Points, in no order, along strands that fork and pass close to each other.
Points whose rows are less than 62.5 apart are linked; no others are. Some points are linked to none.
Pobat: [-22  19 -22  27 -10 -11  13  25  -1  46  16 -16  -3  -3 -27  31   3  32
  25  28  21 -27]
Duf: [ -6  34  -5   4   7 -42 -16  -8  25 -30  -3 -39  32 -29  41  30  11   9
 -14  -4  23  33]
Dup: [ 32 -48  -7  16  47   0  23  12   5  10  17  58 -13 -27 -16 -23 -20 -38
 -18  36 -37  -2]
gogu: [ 11  10  11  -9 -33 -14 -24 -20 -10  -4  -6 -22   9  37 -15  12  13  20
   0 -17  -5 -27]
sab: [  5 -36  11  10 -41 -17 -14  -4  -5  20  -4 -10  -4  45 -40 -15  11  -3
  21 -17 -37 -19]
bogag: [ 36  48   3  37   7 -10   2  26  35  19   6  -4  -2   8  -2 -12 -13 -14
 -23  55   5  11]
Fetat: [-11  23 -12  15   3   2   8  28  20  31   3  -5  -8   8 -22   3 -15 -26
 -12  48  -7  -2]
Riva: [ 13   9  17  28 -32 -28 -27  10   8  31   9 -23  -3  42 -38   8   7  -3
  -1  -5 -22 -25]
situ: [ 26 -26  10   0 -18  -1  -3 -37 -32  -7  11   3  -1  28  -9   4   3  23
  49 -27  -5 -47]
kur: [ 34 -46 -13   1  37  16  -4  -1 -12 -28   7  63   1 -51  16 -33 -25 -45
 -40  12 -28  12]
vover: [  7  32  -8   3  15 -42 -16 -16  18 -29   8 -35  43 -26  49  27  10  32
 -25  -9  31  34]
Fida: [ 14  -7  33 -23  -3   2 -21 -26 -35   5  10   0 -22  37 -14  15  14  49
  24 -49   9 -42]
mimeg: [-34 -24  65  -5 -31  17  22  16 -12   7  -8   6 -29  20   3 -11  40  18
  -6 -78  41  11]
tad: [ 18  27  -1  -2  17 -41 -21 -26   9 -31  12 -18  52 -15  48  17   9  49
 -29 -10  31  22]
viti: [ -5   9 -29 -27   6  26  31 -33 -13 -30 -18   8  10  -9  28   4  -4  -2
  29  26  16  -8]
reped: [ 11 -31  30  18 -29   3  -7  12 -13  34   4   1 -29  56 -38  -8   7  16
  22 -57 -13 -34]
lal: [ 19  22   4 -28   9 -12 -37 -28 -23   5  19 -23 -12  34 -13  30  10  56
  -4 -17  25 -41]
valid: [ -6  12  -7  20  -9 -14  -1  20  14  27   3 -12  -3  25 -35  10  -3 -10
   3  39  -7 -17]
rimo: [ 20  44 -15  -2  -4  -8 -10 -13  13  -8  -6 -22   7  27  -2  11   1  11
 -25  28  19  -7]
guvu: [-35  -5 -18 -25   9  17  18   4  -3 -21 -30  -2  18 -40  31  10  -3 -31
  10  17  -5  32]
ledu: [-23   8 -14  37 -22 -26  -3  34  -3  49  16 -16   6   1 -34  33  13  32
  27  16   8 -27]
Tupu: [-19  11 -25 -34   3  15  22 -28  -5 -33 -21  -8  16 -17  35  20   3   4
  16  12  18   5]
kire: [  1 -11 -30 -21  21  52  18  -3 -12 -24 -21  39  -3 -29  42 -30 -36 -34
   7  -1  -5  10]
seb: [  4 -45   6   5 -36 -13   4 -27 -17 -22  -5   4  27  -6   5  -9   5  -5
  39 -14 -26  -5]
dil: [  5  -2  47 -21 -12   3 -20 -18 -23  -2   3  -2 -18  36 -15  13  24  46
   3 -63  10 -37]
Bak: [-15  14 -31 -40  13  51  21  -1  -3 -19 -35  19   1 -17  33 -15 -22 -19
   0   3   6  10]
Piruk: [  6 -23 -26 -13  20  32  24  -9 -17 -33 -17  46  13 -38  31 -27 -29 -41
   0  13  -8  13]
lasi: [-17   9  72   4  -9  10  -3   0 -13 -11   5  12 -37  38 -20 -15  46  46
 -31 -67  45  -6]
kad: [  0  51 -26 -10  23  33  16  13  23  12  -6   5 -29  17   7 -11 -23 -13
 -17  18  18  -3]
Pov: [-22 -41  56  -1 -40  17  20  16 -23   9  -6   9 -23  16   2 -25  25   7
   7 -82  27  11]
tidor: [-43 -34   1  -3 -13 -23  -8   5   6 -19 -12 -27  20 -41  -3   6  20 -31
  13  10 -42  47]
Ret: [ 10 -41 -14   9  36   3  29  14   4  19  11  42  -7 -11 -23 -17 -15 -34
   5  46 -36 -11]
Muz: [-18 -17   0  36 -29 -29  -9  26   3  58  19 -17  -8  22 -45  23   8  19
  30  -5 -10 -32]
konip: [-22  15  10  13  -7 -46 -26   7  20 -16  -5 -48  25 -29  16  33  13 -22
   6 -13 -14  43]
tigek: [  9 -44  39  22 -31  23   7  20 -23  31   5  20 -41  52 -30 -34  14   3
  22 -66  -2 -20]
divo: [  7  59 -23 -14   4  22   1  -5  16 -25 -19  -3   1   7  24 -10  -5  -6
 -40  20  26  18]
vir: [ 21  39 -15  -7  14 -20 -21 -17 -10  21  22 -28 -13  39 -22  30   1  49
   0   9  28 -35]
Fek: [ -8  12  65 -12 -10   5 -17  -4 -24  -6   5   5 -28  37 -20  -5  37  48
 -20 -68  30 -19]
muba: [ 36  48 -16  38  17 -28  -5   9  20  30  40 -17   1  11   0  21   0  52
 -10  29  37 -13]
Vafe: [-16 -45  55  -3 -43   9  17   2 -23   6  -2  10 -12  15   4 -20  14  11
  27 -84   6   4]
big: [ -8  45 -37  -7  27  25  27  17  26  29   7  -1 -25  10  -1   3 -24  -2
  -7  27  24 -12]
vamo: [ -8  23 -12  -8  16  26   8  29  19  27  -1   9 -18   3 -19  -9 -30 -37
 -27  41 -13   8]
Gem: [  9 -32  20  10 -37  -5 -17   2  -8  24  -2  -7 -12  50 -39 -12   9   8
  13 -46 -25 -25]
kopem: [ 15  51   4  28  11  13   2  43  41  30   5   5 -12  -9   6 -14 -31 -22
 -38  42  -1  19]
pasum: [ -4  46 -24 -20  -9  10  -1  -4   8 -34 -29 -16  17 -10  28   8   5  -4
 -24  18  26  23]
nur: [-35 -11  68  -1 -20  17  18   5 -16  -2  -5   9 -40  26 -10 -16  50  35
 -18 -69  52   8]
Gar: [-32 -29  -2 -13 -10   1  -2   1  -2 -21 -26  -1  23 -37  -6  -3  20 -39
  -1  29 -38  38]
Vafaz: [  6 -48 -12 -39  31  45 -29  20   6   3 -10  31  -9 -36   4 -28 -14 -43
 -38  20 -44  28]
nopa: [-14 -43   0   9 -26 -21  11 -29 -14 -31  -2  -1  31 -21  15   3   8 -12
  40  -6 -25   5]
tuzo: [ 23  26  15 -14  13 -37 -32 -36  -4 -31  23 -18  45  -2  27  16  10  59
 -32 -23  29   1]
nomop: [  3 -27   4  24 -35 -25 -18   4   5  28   4 -15  -5  38 -55  -7   7 -14
   7   5 -38 -14]
kov: [-26 -31  -9   6  -6 -18  18 -20  -7 -26 -10  -5  24 -37  22  12   5 -22
  45   6 -18  22]
pepon: [ 10  18   0  19 -20 -24 -13   6   9  24   7 -27  -2  38 -32  16   3   0
   5  21 -10 -24]
tarop: [ 25 -16  17 -12  -6   0 -11 -35 -33  -2  15   2 -12  31  -5  15   9  45
  45 -33   1 -51]
Zaz: [ -4 -53  34   7 -44  -6   6 -16 -25  -4  -2   7   6   8   5 -15   9   6
  34 -68 -19  -3]
ridis: [-33 -19 -15  -8   9  -6  14  -9   3 -29 -20 -13  19 -44  33  20   1 -31
  36   8  -8  27]
rakup: [ -5 -16 -14 -32  26  48 -24  28  15  14 -11  18 -20 -14  -2 -32 -32 -48
 -42  19 -34  25]
nufu: [-22  49 -34   4  16  10  30  23  19  37  16  -9 -23  -3  -5  16 -13  23
   3  31  34 -19]
Sir: [ 16  53  -9  15  18  27  -3  38  41  27   4  13 -23  -3  12 -26 -41 -29
 -42  25  -1  25]
Ragus: [ -3  51 -25 -24  12  44  11  -1  18  -7 -23   4 -18   9  17 -13 -17 -12
 -30   8  26   6]
puluk: [ 38 -35 -10  16  38   5   9  -2  -9 -23  13  64  -6 -37  -3 -32 -19 -42
 -36  25 -29   4]
vez: [ 29  35  11 -16   8 -27 -37 -33 -13 -18  19 -16  21  18   7  11   7  59
 -34 -13  26 -20]
pir: [-34   4 -24 -35  12  34  17   5   0 -25 -37   8   3 -42  43  -6 -18 -29
   6   3   4  29]
gotu: [  7 -44 -16  -8  32  30   8   1 -13 -29 -10  52  10 -62  30 -30 -19 -40
 -11   8 -25  24]
lag: [ -7 -42  -6 -34  25  37 -17  20   0 -14 -22  26   5 -51   1 -24  -5 -43
 -28  21 -43  40]
ginoz: [ 27 -23  -4  12 -17   1   7 -39 -26 -17   8   7  14  17  -4   0  -2  16
  47  -1  -9 -41]
baso: [ 29  47 -10  19  19 -28 -20  -3   9  24  35 -30 -10  26 -14  30   0  54
  -9  17  36 -31]
Doni: [ 14  30  26 -27  15 -19 -45 -30 -20 -11  25 -10   5  27  -5  14  12  69
 -28 -32  26 -34]
rafo: [ 45  48 -14  40  20 -26   5  17  31  26  21 -10   2  11  12   3  -1  39
 -12  40  29  -5]
Poded: [-25 -37  -2 -24  13  25 -11  10  -4 -21 -23  18  19 -48  -2 -16   5 -42
 -16  28 -42  43]
repaf: [ -5  11 -16 -21  18  39  -3  27  17  21 -11  17 -15  -4 -10 -21 -32 -46
 -33  30 -23  17]
nator: [-41  -9  10   7 -19 -35 -15   5  12 -15  -9 -44  18 -29   2  19  13 -31
  16  -5 -25  41]
Rovi: [ 11  -8 -28  -9   1  23  30 -40 -21 -35  -6  15  13  -4  24  -2  -6  -4
  34  27  15 -15]
Mal: [ 27 -12 -18  12  -8   8  20 -48 -28 -32  11  17  18   3   8   0  -6   0
  41  17   7 -29]
beku: [  4 -50  13   6 -42 -12   3 -24 -24  -9  -2   4  12  17  -4 -11  11   3
  33 -39 -28 -13]
soz: [-15  27   4   6  -2 -51 -26  -3  22 -23  -7 -44  28 -23  30  37   7 -10
  -4  -8   4  34]
bip: [-22  30 -27 -31   0   3   9 -14   7 -31 -23 -22  19 -21  36  20   8   1
  -8  11  29  16]
Nutu: [-22   5 -22   9  11   4  34  36  11  44   7  11 -10  -9 -28   3 -17 -13
   8  42  -7 -12]
bur: [  3 -63   3  15  21 -13   5 -11  -7 -50  11  46  17 -75   1 -18  18 -37
 -11  13 -40  43]
tob: [ -8 -22 -21  13  25   8  37  25   9  33   7  27 -11  -1 -21  -5 -21 -26
  11  46 -18 -12]
vut: [-18 -30  44  12  -3 -32 -22  20  20  14   2 -54 -26   7 -12   5  -3 -37
  24 -85 -18  49]
Muve: [ 48  48  -2  43  12 -23  13  26  37  24  10  -6   5   9   8  -5 -12  16
 -10  50  14   8]
kemun: [-17  23 -38  11   8  -6  20  16   5  39  18 -19 -12   6 -23  26  -4  26
  22  33  26 -26]

A fork is a point with three links, a tip a point with one. Leave the first point through the second and follow the links. Name the first fork or tip that comes.
Fetat, valid -> tigek
tad, tuzo -> Sir
Gem, sab -> Fetat
nufu, kemun -> Muz

Name the points in between on the shortest way along the links from the first point to the second, in order.
baso, tidor -> vir lal Doni vez tuzo tad vover Duf soz konip nator
repaf, Ret -> vamo Fetat Nutu tob
tarop, kad -> situ ginoz Mal Rovi viti Tupu bip pasum divo Ragus
tidor, rakup -> Gar Poded lag Vafaz
